Points on a hilly landscape, in no order, each with its height.
From any point a ball takes the steepest step (drop divided by distance) to one of its 2 nearest points. It stops when none of these is lower. Distance is the straight distance between rows; heights are no part of it.
mita: [ 14 -34  30  26   3  21  44  -4 -21 -26 -20  42 -18  -2  16 -15  20  16
  21  26]  h=757
vomi: [ -1 -45  43 -22 -37   3  24 -20 -21  -1 -71 -13 -40   3  15  -3  10  15
  25  -3]  h=408
nenef: [-11 -39   0 -28   7 -19  17   0   5  15 -46 -58   0  46 -24  16  -8 -26
 -43  35]  h=202
vudi: [ -8 -33 -30  27   2  31  -6   3   0  -5 -24 -28 -36   9 -13  -7  21  54
 -38   8]  h=836
Lunun: [  2  20 -49  31  -3  48  -8  27   9 -19 -13  37 -24 -12  -9 -25  68 -14
  -4  -9]  h=670
san: [-10  30 -62  -3 -17  22 -52  12   6 -30  34   8  15  -8 -22   0  36  24
 -32 -42]  h=801
Tupu: [ 11 -27  32  -7   1 -30   7  -4 -19  -1 -14 -12  33  13   0  52 -36 -20
 -28  14]  h=434
rikol: [ 11 -68  53  -7 -26  20  19 -17 -25 -13 -47  13 -36  -8  18 -11  19  21
  36   6]  h=437
viri: [ 18  -7  19 -35   7  16   2  48 -16  35  38 -64 -17  17   9  37 -55 -64
 -29 -11]  h=864
Voku: [ 29 -12  21 -36   8  -4 -35  11  -6  39   3 -49 -15 -20   4  76 -53 -41
   0 -24]  h=569
Tum: [ 15 -48  31 -15   3  30  19 -11 -23 -42  -3  66 -18  -8  25 -54  52 -13
  35  15]  h=524
boto: [-18  60 -43 -19  12 -20 -66  -7  -2 -21  32  11 -14 -34 -21   3  48  -7
 -57  -9]  h=472
vef: [ -1  20 -30  39 -22  33   7  47 -16 -31  15  43 -19   4   5 -23  36  26
  17 -14]  h=742
lofu: [ 25  10   6 -44 -15   2   8  39  -4  46  -3 -67 -22  23  12  24 -68 -35
  -1 -30]  h=292
daz: [ 12  -2  39   8 -41  -1   3 -13 -11  21   0 -10  16   9  14   6 -58  58
  46 -42]  h=467
Tezop: [ -6  -7 -37  21 -12  18   5  13  -3  -5  30   2   1  26  -5 -31  -5  80
  -1 -18]  h=722
Dul: [-18  42  -1 -17 -56 -25   0  -2  -9 -37  60  25  34  22  10 -11  10  26
  11 -32]  h=791
gera: [ -4  14 -26   3  22 -29  11  -2  20   8  38  -9  52  30 -12 -11 -38  18
 -26   8]  h=344
bafi: [ 28  -1  12 -13  14 -17 -34  -7   8  25  16 -15  30 -35  -6  76 -49 -15
  17 -28]  h=356
ved: [ 20 -39  25  18  13  11  40   9 -36  25 -41   5 -35  21  -2   3 -36  18
  23  27]  h=695
dise: [ -1  11 -59   4 -29  43 -58   9   3 -19  18   2   9  -1 -24  -2  24  40
 -24 -57]  h=804
vozu: [ 17 -54  47   3   3  17  37   7 -45 -26 -22  37 -39  -5 -11  -7   4  20
  29  37]  h=764
poze: [ -5  11 -18 -24   6 -50  11  -5  -5   7  57  15  59  28 -16  -5 -51   2
  -9   3]  h=325
gazi: [ 25  40   9   3  19  -8  28 -10  15  29  28  -1  43  14  22  13 -49 -33
   2  -7]  h=878
tavap: [ -7  44 -10  19  -3   8  17  13  -1  11   4  26 -58  13   7 -42  89 -24
  -5  16]  h=409
lutu: [-14 -35  29 -10 -79  29  -6   6 -23 -41 -39 -13 -25  17  10  24  43   6
   0 -21]  h=407
romik: [-12 -52   2 -26  32 -13 -13  24 -31  29  -9 -29  11  16  -6  36 -43 -71
 -39  46]  h=109
Dab: [ -8 -38  -2 -23  45   8 -14  45 -25  31  22 -38  10  16  -6  32 -39 -81
 -37  40]  h=146
nevi: [-27   8 -20  -1  44 -43   2 -12 -10 -25   7  16  33   1  -9  13   8 -31
 -43  62]  h=480
Namo: [  2 -10 -48  25 -15  61 -41  32 -26  -9  -3   4 -39  -8 -17 -15  12  61
  -7 -36]  h=822
Bil: [ -3  65 -54  -9  -4  18 -42 -11  22   2  37  10 -20 -29  -9 -39  32  27
 -22 -46]  h=455
zore: [ -9 -53  26 -11 -61  30  10   8 -31 -24 -48  -5 -44  20  14  -2  45  14
  11  -8]  h=393
nomo: [  7  17   3  15 -24 -18  24  -6   0 -18  25   3  37  30  13  -1 -15  36
  -8 -16]  h=291
Keli: [ -5  20  39   9 -35  -7  -1 -30  44 -33  -9  29 -21 -51  29 -14  58 -19
  48 -12]  h=207
Devol: [-39  35 -22   0  66 -29 -37 -23  23  -8  32 -10  26 -27 -22 -12 -15  -9
 -54  51]  h=514
buto: [ 39  -8  29  30  13  14  29 -13   4  33 -27   9   0 -14  23  19 -48   6
  39  -9]  h=558
kuda: [ -1  67  41  11 -42 -32   1 -12  20 -22  19  17   5 -25  29   2  12  13
  29 -30]  h=242
dogu: [ 12 -35  -5 -22  19   2 -25 -12  28  39 -31 -51  -4 -20 -30  80   8 -18
  40 -24]  h=536
tage: [ -4 -17 -12  23  48  53  -4  37  26  67  -2 -76  -9  20 -30 -16 -41 -25
 -26  13]  h=105
bib: [-16  48  14   3   3 -22  36 -31  18  -3   1   8 -14  21   7 -19  67 -30
 -22  36]  h=392
fof: [ -9  20  12  -4 -25  -6  25 -18  11 -42   0  26  -1   6  20  -6  73 -37
 -19   7]  h=170
soti: [ -2 -19 -24  -5  37 -19 -19  25   6  33  47 -39  48  22 -32   1 -60 -13
 -36  10]  h=256
soz: [  4 -82  26 -22  18  19  28 -22 -24   8 -44   4 -22  36  12 -46  24  11
   8  30]  h=507
Durip: [  2   3  22   9 -29  12  34 -21  13 -37 -10  31  -1  -6  32 -20  62 -24
   2   1]  h=154
gisom: [  0  -8 -15  18  40   1   6  11  22  27  16 -36  44  29 -17  13 -39 -15
 -41  20]  h=221
Vapi: [-13   5  -9 -54 -10 -50  -7  41 -29  21 -30 -55  -1  35 -19  27 -63 -30
 -20   8]  h=852
vezur: [  7   1  10 -64   3 -23 -26  44 -36  25  -4 -52 -35 -10  11  53 -66 -62
 -10  -7]  h=856
Lora: [ 22 -65  56 -22  -4  22   0 -14 -19 -39  -4  60 -29 -36  12 -37  32  -2
  54  12]  h=497
mibat: [-15  37 -51  -7  -2 -12  13 -23  21   8  57  10   4   8 -12 -56  11  59
   5 -16]  h=765
dum: [ 11 -23  -7 -22  21 -35 -24  26 -45  29  35  12  37  -1  20  34 -81 -30
  -5   5]  h=309
muze: [  3  16  29   3   2 -22  40 -43  18 -19 -10  17  27   4  18  10  24 -29
 -13  22]  h=419
Lise: [ 19  -1   9 -15  -6 -29   4   1  -7  18  24  -8  49  22   6  29 -66   0
 -11 -14]  h=323
gen: [ 11  -3  41  31 -32   1   5  -4 -10   5 -14  10   6  -9  20   9 -40  56
  46 -31]  h=491
bik: [  5  18  31   9  -2 -30  28 -27   6 -29  -1  14  39  -6  16  21  -2 -15
 -14   9]  h=430
zepal: [ 11   7  17 -60   5   8   4  41  -8  24   4 -80 -43  10  11  33 -39 -82
 -25  -3]  h=861
mefeg: [ 27  -4  20 -16  24  23   5  27  -1  30  43 -42  11  10  18  43 -55 -61
 -24  -9]  h=867
fis: [-17  76 -49 -21 -22 -18 -62  14   2   9  35   7 -11  -7 -32 -13  59  -9
 -24 -39]  h=210
des: [ -7 -39  31   7 -23  -5 -22 -29  28  11 -56 -36  -2 -30 -22  38  18  25
  54 -20]  h=449
pizig: [ 11 -49   6  -9  16   0 -22 -26  36  32 -40 -31  17 -22 -31  56  27 -11
  50 -24]  h=510
Bele: [-10  24 -43 -18 -17 -22  36 -29  25   9  58  11  32  31 -19 -43  -8  40
  23 -14]  h=774
bes: [-10   0  24   2   1 -40 -31 -32  29 -26 -12  15  37 -59 -12  53  22 -16
  31  -1]  h=816
tutug: [-19 -11 -15  28  66  39  24 -28  47  24 -18 -19  16   9  -9 -29   0 -17
 -21  51]  h=83
nar: [-15   7 -16  34  62  29  29 -26  38   7 -12   0   3   1  -4 -37  12   6
 -16  51]  h=153
guz: [-11  65 -51   3 -14   3 -45  21  14 -16  11  12  -6  -4 -24  -3  65 -21
 -29 -31]  h=203
nik: [-14  -9 -28   9  23  30 -24 -38  34 -34  -4 -16  -4 -25  -9   1  44   7
 -67  19]  h=611
zapi: [  2   3 -32  16   6  38 -34 -22  24 -27   1 -17 -11 -31  -7   3  22  27
 -63  -9]  h=622
tib: [ -2 -16 -21  17  39  24   8  36  18  61 -27 -67 -25  26 -25 -30 -51   5
 -14  15]  h=164
livom: [ 10  47   4   8  19 -25  35 -10  23  21  23   5  41  31   8  -7 -26 -19
 -10   8]  h=884
Zez: [ 11 -80  37 -19  -1  21  27 -19 -31 -14 -37  26 -27  10  14 -40  31  13
  26  19]  h=471
muv: [-15  62 -33  -7 -44  -8 -18  27  -1 -26  40  20   9  23  -2 -13  47   6
 -11 -37]  h=794
nupot: [ -2  -3  36   0 -33  12  12 -18  20 -39 -12  43 -23 -33  38 -28  61 -28
  37  -4]  h=181
suda: [ -2 -23 -35  11  25  55   7   8  -8 -27  -4  49 -34 -12 -10 -37  75 -11
   5  25]  h=687
lapar: [ 16 -38   7 -14   5  42  14  31 -39 -52  15  72 -33  -5 -23 -24  56 -20
  25  25]  h=268
pesug: [-12  74 -31  -2 -53  -3 -29  41   3  -4  30  20  -4  28  -9 -16  57 -23
   0 -42]  h=797
tokas: [ -4  -9 -24  -6  -2  -6  21  40 -10  51 -20 -44 -28  47 -19 -33 -63  50
  18  -3]  h=237
Nedo: [ -1  17  23   5 -58   6   7 -15 -12 -20  33  18  28  12  27 -16 -23  62
  45 -43]  h=405
Lela: [  3 -55  23  -1 -52  47   4  22 -38 -35 -36  27 -40   7  14  -8  42   4
  28  -5]  h=377
tabup: [-11  37  -2  18  15   7  43  -7   3  -1  -2  31 -42   6  10 -45  79 -15
   3  32]  h=403
tun: [ -7  53 -31  25  -8  13  -9  28   9  18  -1  16 -52   3 -13 -33  92 -32
 -10  -5]  h=415
vep: [ 22  -9  11   4 -11 -13  18   1   2  25   3 -20  33  38   8  14 -57  22
  -5 -17]  h=330
kaguf: [ -5 -58  19   3  -5  -4 -18 -32  39  18 -49 -23  15 -28 -28  29  38  10
  61 -18]  h=477
ked: [  7 -17  -5   5  33  38  20  38  18  58  -5 -68  -6  38 -11   1 -37 -48
 -22  13]  h=46
zof: [ -2 -18  35  23 -24  -1 -21 -26  27   1 -37 -24  21 -31 -11  46  -3  33
  43 -25]  h=422
pugis: [  6 -29  40 -32 -27 -16   2 -29   4  16 -75 -37 -16  -7   0  35 -14  -4
  18 -13]  h=486
Nanes: [ 29 -45  43 -11  11  10  31   4 -36  33 -58   4 -48  -2  -5   1 -42   2
  46  23]  h=680
pano: [-12 -33  -8  12 -15  12  12   6  -1  -8 -28 -34 -26  34 -13   2  18  42
 -33  12]  h=841
zemik: [-11 -14  41 -14 -32 -43 -33  -4 -41 -32  -2   5  32 -15   7  56 -32  20
  -1  -3]  h=131
vupom: [ 17   5   5 -15  24 -35 -36  -4 -16  13  21  14  42 -39  16  56 -66 -25
  18  -9]  h=338
Sipiz: [-24  -4  -9 -28 -23 -39  -5  21 -17   2 -31 -55  -5  48 -23  15 -31  31
 -36   5]  h=847
vifi: [ -9 -64 -11  -3  25  38   5 -33  12 -13 -28 -23 -12  17  -6 -28  53  18
 -38  28]  h=572
Vavav: [-11 -12  48 -16 -42 -36 -39 -13 -34 -17 -28 -24  20  -4  -7  61 -34  29
   5 -12]  h=144
kirek: [ 12  -8  -9  -3  -1  40  11  44 -28 -42   4  80 -36 -10 -17 -35  64 -44
  35  17]  h=249
Nemop: [ 34  27  13 -12  31   7  12   4  11  29  44 -14  38   1  21  37 -57 -59
  -5 -11]  h=872
zofil: [  4 -18 -21  37  34  16   6  11  -5  18   7 -12 -21  11 -21 -39 -35  78
  -4  15]  h=723
Ginil: [-12 -22 -19  24  31  10   5 -23  32 -10 -10 -29  14  10 -18   5  16   9
 -50  32]  h=509
Vonuv: [-11  -4 -30  16 -46  26   5  21 -20 -15  34  13   5  34   5 -26   3  73
  15 -38]  h=728
bobar: [  3  68  30 -16  -1 -74   3 -23   0  16  28  17  31  -5  14  17 -23 -22
   6  -4]  h=802
tif: [ 19 -24  40  18  -6  14  29  29 -51 -37   5  47 -33  -2 -15   1  -7  35
  27  25]  h=758
kitav: [-14  66  13  10   4 -33  19 -14   9  15  16  -4 -25  25   4 -18  73 -18
 -33  24]  h=388
Kab: [ -4  43 -40  33  17   5  17   5   5  -6  32  27 -14   6   0 -46  24  51
   0  -2]  h=755
Rume: [-19  59  -7 -12   9 -68   4  -2 -10 -10  42  20  20  14   0  -5  14  -3
 -29  19]  h=799
Nota: [ 12   8  16  35 -21  11  28  16 -24 -22  13  39  -6   9  25 -19 -10  51
  31  -9]  h=749
Midus: [ -1  -4 -14  -2  42 -33  -8  21 -20  13  27   3  49  10   3  23 -51 -41
 -32  33]  h=412
nodib: [  1  15 -48  33 -28  49 -23  50 -21 -21  20  37  -8  12  -6 -22  26  37
  19 -35]  h=738
dop: [  4 -29  16  17 -51  43  15   9 -10 -46 -14  30 -16  -1  28  -1  43  -3
  15 -13]  h=357
Boteg: [-23 -19 -11 -16 -22 -13  13  14  -4  -6 -49 -55 -27  44 -19   8   4  32
 -36  15]  h=844
bila: [-13 -42   7 -45  -8 -13  25 -14  -1  19 -65 -50 -10  46  -9  -2   3 -22
 -26  25]  h=236
Gomov: [ -7  40 -49   7  16   8  -7 -18  27   3  45  10 -10 -14  -8 -57   7  61
  -7 -16]  h=759
vudig: [-22  46 -39  -8  19 -22 -29  -7   2 -33  26   8  -5 -13 -17   8  59  -9
 -61  19]  h=474
zepu: [  3 -24 -22  10  52  42  12   4 -20 -35   3  50 -42 -14 -30 -30  56   5
  -2  41]  h=697
bitu: [ 22 -15   7 -34  15  -3 -36  -3  11  37 -14 -53 -15 -33 -13  88 -24 -29
  14 -27]  h=557
fogi: [  5 -29   9  -2  10  23  38 -21  -7 -30  -7  48 -14   0  29 -53  68 -16
  19  25]  h=544
Sed: [-24  16 -59 -16 -16  -9 -50  10 -13 -40  56  14  28   1 -28   3  23  34
 -34 -25]  h=798
Metod: [-15  24 -21 -34 -34 -37  27 -23   6  -6  66  24  48  31 -14 -22 -11  33
  17 -17]  h=783
pelas: [ -6  31  41  -6  -4 -54 -10 -47  39 -17 -11  12  15 -58   1  26  37 -29
  25   2]  h=819
burod: [  2   7 -10 -17  -7  -6  27  42  -5  50 -44 -53 -29  47  -2 -13 -58   6
   6  -5]  h=259
tunod: [ -9 -22  -3 -19  37  13 -17  57 -16  36  31 -62   1  23 -23  25 -39 -71
 -44  22]  h=118
mog: [ -2 -11  44  34 -46  32 -13   5   5 -45 -13  30 -27 -46  26   4  21  24
  64 -14]  h=346
zesol: [ 10   3  26   8  12 -22 -13 -41  37  -2 -21   3  38 -52  -8  54   1 -18
  27 -11]  h=811
nasi: [ 27  -3  38  42   2   8  34  -9 -11   0 -21  34  -9 -19  22   3 -29  26
  40   4]  h=532
gukos: [-28  35 -20  -1  28 -39  -2 -12  -1 -36  20  16  15   2 -10   7  36 -17
 -52  43]  h=476
vez: [-27  -8  -5 -11 -12 -59 -21   9 -55 -30  30  43  39   2  26  14 -30  18
  -8  17]  h=147
raben: [  4   5  25  -5 -47 -10  13 -21   0   3  28   8  42  19  12  -3 -46  53
  31 -38]  h=432
sogad: [ 43 -25  20  -1  22  32   0 -25  28  48 -28 -33  -8 -29   5  50 -20 -25
  35 -21]  h=602
zar: [-23 -20 -21   1  37 -27  -4  -9  -1 -22   4  -3  32   7 -20  20   4 -14
 -57  56]  h=487
delo: [ 18  29  21   6  17 -32  -9 -32  26   7  -2   8  40 -48   1  54 -20 -29
  20 -13]  h=806
govi: [-28  13 -19  13  57  -5 -19 -25  39  -6  13 -28  37 -15 -22   1 -14  -9
 -57  47]  h=506
fem: [ -4 -21 -15  23  56  38  33 -12  -8 -18  -5  36 -27  -8 -13 -41  33  12
   1  58]  h=707
Disop: [-11  48  38  17 -54  -5 -14  -7  39 -34  -3  26 -33 -49  28  -3  51 -16
  48 -23]  h=223
karas: [  5  14  26  -4 -35  21  11  10   7 -34  -5  59 -47 -23  34 -40  68 -49
  45  -1]  h=205
zunu: [  0  70 -37 -27   2   3 -47 -34  20  -7  40   0 -16 -37  -9 -29  16  18
 -48 -34]  h=464
mafa: [-27  32 -33 -19 -18 -40 -24  10 -20 -41  59  25  28  14  -7   2  23  22
 -25  -9]  h=795
Dopip: [-20 -35 -30 -42  15 -36 -33  53 -26  47  31 -50  16  26 -39   0 -73 -19
 -21   2]  h=335
nurez: [  9 -12 -17  36   9   9  23  20 -13   6  12   9  -9  26  -3 -32 -25  68
   6   7]  h=714
dulo: [  5 -18  -6  -7  26  20   3  42   7  43  17 -65  13  38 -17  19 -42 -50
 -41   6]  h=87
losof: [  1 -24 -24 -27  25 -26 -14  35 -23  32  66 -15  46  24 -15  10 -77 -31
 -18   6]  h=280
toru: [  3  69 -57   8  -7  27 -42  13  10  10  19  25 -33 -25 -14 -47  39  18
   1 -49]  h=444
Tedo: [  9   3  15 -75   2  -2  -9  21 -11  22 -12 -67 -47 -16  12  53 -40 -72
  -8 -11]  h=859
Kon: [  4 -18  23  28 -31   9  26   5 -14 -16 -17  -5   1  29  20   7  -5  44
  -4  -2]  h=329
Labef: [ -4  -1 -16  31  51  25  19  -9  40  29  -1 -27  29  23 -10  -7 -21 -22
 -30  35]  h=169
koma: [ 11 -26   7  35  17  10  35  18 -22  14 -20   7 -18  27  -1 -11 -25  39
   3  23]  h=706
gok: [ 36 -31  30 -14  14  22  28  -3 -10  54 -57 -21 -46  -5  11  12 -40 -21
  40   1]  h=656
Tol: [ 18  -5   8 -38 -16 -11   6  35  -8  48   8 -55   4  43  -4  21 -76 -17
  -6 -26]  h=306
sudef: [ -5 -30   2  15  19  27  44 -29   7 -22 -16  27  -3  17  19 -36  52  -4
  -8  33]  h=546
bug: [-32 -42 -40  -5  52 -29 -58  23 -19  33  33 -20  35 -22 -26 -19 -72  -9
 -36  29]  h=369
Vuvis: [ -5 -21  18 -41 -16 -15 -14 -30  17  22 -81 -51 -23 -20 -17  38  -1  -1
  47 -26]  h=513
luki: [  5   9  -7  43  -3  17  30  22 -20 -28  10  43 -17   4  15 -21  21  36
  13   7]  h=745
Tolum: [ 10 -60  49   0 -23  28   4 -16  -6 -32 -22  37 -27 -38  21 -22  34   8
  47  -2]  h=469
Tuf: [-34   2 -46  -1  69 -34 -34  20  -6  29  53   6  44 -12 -13 -23 -56 -33
 -24  40]  h=390
vepok: [ 17  -9  38   2 -16 -15 -20 -19  15  14 -28 -22  26 -22  -1  60 -32  13
  23 -26]  h=395
vas: [  2   8 -27  29  31  37 -14 -24  22   4  20 -10 -19 -34  -2 -49 -31  63
 -27   0]  h=741
Zado: [-24  -5  17 -12 -29 -51 -32   5 -53 -40  27  30  42 -11  20  34 -31  23
   2   0]  h=141
Nuked: [  0   1   2 -62  -3 -36 -14  37 -33  26 -22 -49 -18  13  -3  44 -65 -50
 -14   0]  h=854
mibez: [ -7  -8  47   9 -44 -17 -24 -24  10 -44 -13  -3  27 -30  10  51   7  22
  15 -19]  h=182
runas: [ 37 -28  27  -9   8  24  13 -16  10  53 -50 -35 -28 -12  14  33 -34 -18
  30 -17]  h=632
gef: [ 13  10  -5 -34   5  16  25  57   2  48  -1 -81 -38  39   0   1 -48 -45
 -13 -18]  h=281
gekal: [ -5  31  19  15 -73  21 -10   8 -10 -36  38  24  16   0  32 -16  -1  40
  46 -52]  h=387
damop: [ -9 -40  25  26  -8   4 -13 -30  50 -19 -30   9   6 -51  -2  -1  49  17
  71 -11]  h=274
liv: [  0 -19 -23  20  19   0  14  27   5  44 -24 -50 -19  36 -22 -27 -50  41
  -8   6]  h=206
siban: [-13 -43 -31   6  19  40  -3 -36  25 -29 -16  -9  -4  -1 -11 -16  64   5
 -52  17]  h=595
zela: [ -8 -71   3 -10  16  22  29 -25  -5   7 -40 -17 -13  40   0 -32  36  12
 -14  31]  h=541
nagov: [-18  53 -26 -10  -1 -46  -9   3  -5 -30  47  14  15  12 -11  -7  31  14
 -34   1]  h=796
tibe: [-10   5 -40  11 -48  46 -15  33 -23 -22  40  27   4  31  -4 -31  16  55
  32 -44]  h=733
bon: [ 11  -1 -55  11 -22  65 -56  15  -7   1   3  11 -18 -18 -13 -19   7  52
  -9 -61]  h=813
vav: [  8  -9   2 -11 -25  36   3  38 -10 -34  -4  82 -38 -16  13 -45  60 -63
  47   5]  h=229
zifom: [ 18  29 -33   8  -1  55 -45 -21  16 -19   3   4 -20 -45   9 -15   8  13
 -54 -37]  h=636
tidi: [-13 -57   0 -33  23 -24  -5  -1 -16  12 -26 -34  13  26 -22  32 -19 -50
 -44  48]  h=157
tezul: [ -7  21 -12  38  40  15  50 -15  23  14  -7   8   2  17   7 -30  16  -4
  -4  48]  h=194
rane: [  2   1  48  23 -35  -6   0 -28  22 -36 -12  14  20 -28  19  29  13  15
  20 -21]  h=201
zapon: [  5  36 -56  21   1  52 -40   5  21  -9 -23  23 -19 -38 -12 -17  53 -16
 -21 -32]  h=659
kuril: [ 13  39  14  35   3  -9  48  -9   6   5   1  26   9   8  28 -23 -12  14
  21   1]  h=257
vupan: [ 11 -14  24  26 -18  13  19  36 -52 -21  11  36 -25  17   2  -9 -14  59
  29   3]  h=754
fonof: [-38 -22 -46   2  56 -36 -48  10  -8  17  44  -4  41 -25 -17 -15 -61  -4
 -31  45]  h=380
debim: [ 13  -4  19  39  18  11  48   5 -23 -19  -3  48 -17   4   9 -22   5  17
  21  32]  h=751
Vip: [-11  72 -37 -37   6 -20 -75 -24  -1  -5  45  10 -22 -43 -16 -18  27  -1
 -56 -21]  h=470
fen: [ 11  10 -12 -19   6  14  35  50  -2  52 -33 -63 -40  38   2 -10 -58 -34
   5 -10]  h=272
dekud: [-12  32 -47   1  -9  18 -28  12  19 -34  -4  17   3 -10 -24   2  80 -38
 -34 -14]  h=193
vap: [-20  44 -34 -22 -47 -11 -18  14 -11 -39  61  24  30  24  -7 -12  32  21
  -4 -39]  h=793
mifek: [ 13  22   5  36  24   3  57 -12  13  11  -6  19  14  14  23 -16  -7  -6
   6  24]  h=230
Mus: [  3 -22 -36  31   2  53 -23  17  -9  -9 -15  -8 -50 -12 -14  -9  19  60
 -25  -7]  h=830
met: [-27 -51 -43 -18  41 -26 -51  50 -32  51  36 -38  22   0 -30 -14 -72 -20
 -21  18]  h=352
vek: [-19 -17 -18  12  43  -8 -17 -23  25 -14   1 -29  22  -7 -29  13  -3   4
 -67  41]  h=496
Peba: [ 16 -12  -9 -26   5 -28   4  11  -7  28  53  -7  58  27  -9  15 -69 -16
  -6 -10]  h=302
Siz: [-22  69 -24   8  29 -20 -11 -28  38  -4  28 -12 -14  -7 -10 -27  34  15
 -46  18]  h=376
Tozag: [ 37 -17  26  22  21  27  41 -11   7  37 -26   2   4   5  24  13 -42 -23
  17   7]  h=583
nusim: [ -1  22  23  30 -71  38 -15  33 -21 -43  18  40  -9  -8  37 -11   6  20
  53 -36]  h=374
paro: [ -5   1 -32  15   1  42  10  13   4 -24 -11  50 -31  -5  -1 -40  88 -35
   7   6]  h=678
mabu: [  0  15  25  29 -56  42  -7  33 -10 -46   3  49 -30 -28  33  -6  17  -2
  51 -24]  h=365
Fisif: [  3  33  39  30 -22 -18   3 -30  28 -21  -9  16  16 -39  23  17   9  13
  34 -22]  h=222
misu: [  4   3   3 -13  13 -49 -12  -1 -31   3  24  30  53  -7  21  37 -66 -20
   2   5]  h=324
Bipun: [ 16   0  34  14  13  -1  20 -52  39   6 -28  20   9 -45  20  -1  20 -20
  50  -1]  h=633
Timi: [-18  57 -31   1  32 -28 -10 -19  29   1  42 -12  16   3 -16 -29  10  19
 -43  14]  h=371
fuso: [ -4  67 -54  25 -15  19 -51  37  12  23 -16  29 -23 -16 -26 -38  48 -12
  11 -41]  h=431
lubu: [ 12 -27  35 -41 -12 -22   5 -15  -5  21 -56 -41  -3  12   2  47 -29 -30
  -9   1]  h=463
zivu: [-10 -20  51  -7 -49 -23 -34 -24  -6 -27 -38 -25  11 -21  -5  61  -6  21
  13 -17]  h=162
mada: [ 16 -54  22  -6  23  29  28   9 -43 -45  10  57 -24   3 -27 -23  46   3
  15  40]  h=290
suk: [ 14  54 -46   8  -4  44 -52 -14  17  -6 -12  16 -16 -48  -3 -16  29 -14
 -39 -46]  h=648
beve: [-14  30 -34   2  41 -30  -7 -18  37   9  45 -19  41   9 -24 -28 -28  16
 -34  12]  h=359
fuvud: [ 11 -27  30 -31  -7 -37 -17   1 -23  17 -29 -26  11   4   2  63 -51 -35
 -10   3]  h=447
Pufup: [ -3  66  32 -15 -10 -79   9 -14 -10  -1  27  18  15   5  13   5   7 -13
  -6   9]  h=800
giv: [  7 -13  -6 -38   2 -24 -13  48 -19  45  27 -56  13  41 -19  22 -75 -28
 -19 -12]  h=320
tuneb: [ 11  -2   4  20 -16  -4  27   1  -3   8   5  -6  27  36  15   1 -30  38
  -4  -9]  h=307
rola: [  1  25 -26  37  15   6  29   1  16 -11  15  12  -1  13   4 -28  18  36
 -16  11]  h=750
bok: [ 35 -43  30   2  31  40  36 -32   8  43 -34   4  -2  -9  25   5 -24 -38
  32  10]  h=617
bub: [  5  42  14  22 -17 -24  36 -12   6 -13  17  18  23  11  28  -9  -1  22
   7  -8]  h=275
vafa: [ 30 -39  12  13  29  27   1 -31  36  43 -35 -12  -3 -37  -2  36   1 -10
  59 -22]  h=563
Mim: [-19  65 -14  20  25 -11   9 -20  22  13  15  -5 -34   7  -6 -30  63   4
 -36  20]  h=382
vur: [  5 -55  25 -52  -9  -7  32 -28  -8  18 -75 -33 -21  40   9 -22  10 -12
   3  10]  h=287
Vadiz: [ -7  62 -38  19 -18  15 -39  28  17  24 -17  17 -38  -5 -24 -29  77 -36
  -4 -22]  h=421
kado: [ -4 -25 -16  27   7  21  33 -16  13 -15 -15  -5   4  19   3 -12  32  14
 -30  27]  h=527
mur: [-15   4 -34  -5  60 -31 -16  29 -20  26  50  11  48   8   2  -1 -57 -47
 -21  40]  h=401
duru: [ -3 -40 -22 -25  17 -28 -26  45 -46  40  49  -4  32  13   9  16 -80 -34
  -7   7]  h=296
Zegi: [ 16 -22  49  38 -13  10  14  -7 -11  -3 -33  22 -17 -29  15  10 -21  41
  55 -12]  h=515
nes: [  4 -27  19 -53 -14 -12  33 -24  -3  20 -90 -32 -35  18  15  -6 -13 -12
  25   4]  h=337
sas: [ 16   7  40  11  16   1  47 -50  26   3 -28  27  13 -23  30 -13  14 -32
  30  13]  h=652
voz: [  4 -17  18  27 -46  17  21   4 -10 -38 -12   9   0  13  23   7  22  29
  -5 -13]  h=341
rer: [ -8 -43  40  32 -25  21 -14 -16  29 -31 -23  13 -17 -53   8   1  39  24
  70 -10]  h=313
Lim: [ -9  31  15   5  18 -12  50 -41  22  -4 -10  15   8  19  18 -20  38 -33
 -13  38]  h=404
puv: [ 13  49  24 -14  16 -60 -10 -26   2  10  19  18  42 -33  13  37 -38 -27
  13  -6]  h=803
Zir: [ 21 -34  37  -1  30  26  44 -48  14  18 -33  25  18  -6  28 -19   1 -32
  29  14]  h=660
tuge: [-11  35 -22   9 -19  10   8   5  13 -35   7  17  -8  10   3  -7  78 -25
 -28   2]  h=180
rede: [ 22  -3  12   3   8 -15 -41 -13  20  23  -2 -27  36 -32 -13  74 -27   3
  30 -34]  h=372
dak: [  5 -16   2  -2  13 -34   2   4 -17  -4   5  -4  46  19  -5  40 -41 -20
 -39  29]  h=424
gab: [-19   4  -4 -48 -25 -48  -4  28 -24  16 -25 -56   5  49 -16  20 -64   8
 -15  -5]  h=850
Kuzu: [ 23 -15  22  26  25  10  14 -37  37  25 -34  15   5 -52   6  10   3 -12
  65  -5]  h=608
Feli: [ -6  45  10 -21 -44 -35  14 -21  -3 -16  53  26  41  16  11 -15 -10  34
  21 -28]  h=788
kof: [-14   0  27  19 -20 -13  -6 -36  58 -26 -17  15   1 -54   9   3  47   2
  53 -14]  h=234
Zogu: [-40  19 -31  -6  11 -69 -16  10 -45 -14  35  47  28  -3  24  -8 -11   6
 -19  30]  h=155
zikup: [  2 -38  38 -44 -22  -4  22 -23 -17   7 -90 -10 -52  -2  11 -16  -2   7
  49   3]  h=381
fuzog: [  3 -16 -25  29  38  32 -14  -5   6  16  14  -6 -29 -24 -15 -51 -45  79
 -10  11]  h=731
notub: [ -2  60  37  18 -57 -10   2   5  21 -32  14  26 -17 -25  35  -4  39   1
  32 -26]  h=235

Call two points neighbours if one is among the 2 nearest of the other. Go from one point of each pair to the other, from neighbour to neighbour, staying as low as possible. Name the highest point that can't be avoided.
ked, zemik: Vuvis
Durip, tutug: boto
vafa, Durip: Zir
Durip, zemik: kuda
ked, romik: Dab

For each start below, name the point where the ball stops.
nusim: nupot
lutu: tutug
lofu: ked
vep: tutug
koma: vafa
bok: nupot
zapon: romik
pizig: losof
fogi: romik
Tupu: ked
kuda: zemik
tavap: losof
